Points on a hilly landscape, in no order, each with its height.
A ball rolls from a point to the lowest of its 3 nearest points, and stops where none of them is lower. Distance is the straight distance between rows; heights are no part of it.
J_255 h=556: [ 88 121 159 137 173 110 157 119 125 161 175  74]
J_895 h=70: [126 140 142 104  83 155  80 125 134  66  66 203]
J_535 h=519: [112 141 112 120 153 123 141 130 122 160 143 108]
J_755 h=358: [125 141 103 143  92 163 104 102 151  94  93 145]
J_474 h=398: [ 84  95 180 139 179  97 166 118 130 156 178  65]
J_680 h=300: [123 148 108 137 114 170 116  51 192  98  88 146]
J_59 h=196: [ 93 140 112 156 118 169 125 111 132 118 134  81]
J_95 h=286: [193 109 118 127 124  92 140 163 119 139 140 148]
J_452 h=417: [121 141 104 150 102 171 110  98 147 102 108 125]
J_905 h=125: [ 42 102 179 136 167 116 141 114 133 160 180  52]
J_531 h=364: [158 131 111 115 144 107 140 141 128 161 139 140]
J_917 h=264: [105 152 102 145 113 166 115 116 129 118 117 107]
J_793 h=206: [ 62 136 136 159 134 161 126 115 127 131 159  58]
J_240 h=217: [155 126 139  71 127 115 100 144 120 118  95 229]
J_450 h=194: [ 82 146 122 141 141 153 133 124 118 141 151  80]
J_256 h=381: [200  98 123 115 111  90 128 180 110 128 133 159]
J_810 h=269: [121 142 104 155 114 180 124  62 174 101 110 119]
J_918 h=131: [102 143 112 157 129 192 135  55 179 109 128  99]
J_797 h=545: [ 99 139 134 129 159 125 146 129 125 162 157  89]
J_805 h=154: [166 124 113 105 134 103 124 142 132 151 128 175]
J_613 h=114: [178 113 137  88 131 108 107 154 128 127 114 217]
J_456 h=353: [ 76  86 187 139 177  95 163 116 131 155 183  61]
J_136 h=257: [121 142 133  95  94 143  79 133 120  89  75 202]
J_182 h=182: [110 148 105 149 124 186 129  44 191 105 108 116]
J_447 h=94: [164 104 152 145 133  87 174 159  99 137 159  83]
J_206 h=74: [135 141 148  69 118 132  80 144 113  99  79 229]
J_610 h=30: [107 150  95 125 131 141 116 133 123 144 123 125]
J_359 h=690: [125 138 122  82 117 130  88 141 118 110  82 212]
J_956 h=133: [ 95 142 118 168 118 182 128  95 148 109 139  82]
J_529 h=260: [177 110 130 125 112  64 153 194  70 131 135 101]
J_72 h=167: [174 117 121 133 135  97 153 149 124 153 146 124]
J_131 h=462: [134 134 118 123 155 112 148 135 126 158 145 122]
J_626 h=277: [111 143 104 156 108 177 122  90 150 105 124 103]
J_19 h=265: [110 148  98 128 120 150 106 128 120 129 115 124]
J_66 h=80: [157 105 152 147 144  86 172 150 109 142 165  85]
J_323 h=120: [144 129 120  86 129 114 102 141 124 133 102 205]
J_898 h=42: [101 135 118 170 124 190 134  78 163 112 140  82]
J_363 h=308: [130 138 110 146  97 168 111  72 178  88  84 151]
J_582 h=181: [193 104 125 129 117  81 145 181 104 131 136 122]
J_726 h=246: [177 116 120 124 135 100 145 148 130 149 139 147]
J_904 h=44: [124 144 143  76 104 136  80 140 113  91  75 226]
J_842 h=59: [170 119 120  96 133 107 111 147 131 138 113 201]
J_596 h=366: [131 139 103 111 135 121 125 135 122 158 127 145]
J_440 h=168: [130 137 133 122  84 158  94 105 154  69  71 186]
J_533 h=244: [145 134 105 108 140 115 121 139 130 152 122 162]
J_708 h=126: [172 112 136 138 140  93 163 151 117 149 155 104]
J_687 h=357: [111 144  96 140 106 155 106 115 131 113 108 127]
J_129 h=144: [184 107 135 141 122  86 157 166 106 135 149 110]
J_327 h=159: [128 143 103  98 123 125 100 137 125 134  99 186]
J_702 h=290: [113 146  96 118 133 133 114 136 122 146 114 144]
J_630 h=512: [120 126 143 132 166 109 160 122 126 166 164  95]
J_118 h=192: [129 137 122 134  88 164  93  92 163  80  77 169]
J_986 h=31: [ 39 117 169 142 159 134 132 118 124 152 177  53]
J_851 h=580: [ 86 130 147 132 168 118 155 123 121 163 170  77]
J_587 h=191: [113 142 101 113 111 143  93 134 125 127  97 168]
J_985 h=115: [169 105 142 142 128  84 165 167  94 137 150  89]
J_349 h=90: [122 140 111 120  87 155  87 122 133  98  79 169]
J_484 h=49: [149  93 168 152 147  85 173 153  98 138 164  68]
J_641 h=36: [ 69 143 132 143 150 143 135 118 122 149 158  71]
J_655 h=89: [136 100 170 150 156  88 176 136 115 141 174  65]
J_278 h=502: [149 125 130 131 150 100 160 133 127 156 160 105]
J_785 h=783: [123 144 152  80  90 147  82 135 118  72  69 215]
J_383 h=162: [115  94 176 147 167  92 176 128 117 149 177  68]
J_305 h=221: [197 103 126 128 104  76 137 199  89 128 131 129]
J_148 h=109: [170 113 144 146 137  89 169 160 103 144 155  93]
J_897 h=52: [123 138 117 112  89 150  83 126 127  82  77 185]
J_710 h=230: [ 82 146 127 154 129 166 127 117 127 130 149  69]

For each start below, name the point where the ball stops.
J_596 -> J_842
J_240 -> J_904
J_917 -> J_898
J_327 -> J_842
J_710 -> J_641
J_118 -> J_897

Call two points neighbours if one is among the 3 nearest of the other. Go from one point of each pair to the other, from neighbour to neighbour, staying as low as possible. Name the highest point that can't be avoided.
J_842 / J_904 -> J_240
J_610 / J_898 -> J_19
J_898 / J_904 -> J_702
J_898 / J_641 -> J_710
J_842 / J_897 -> J_587
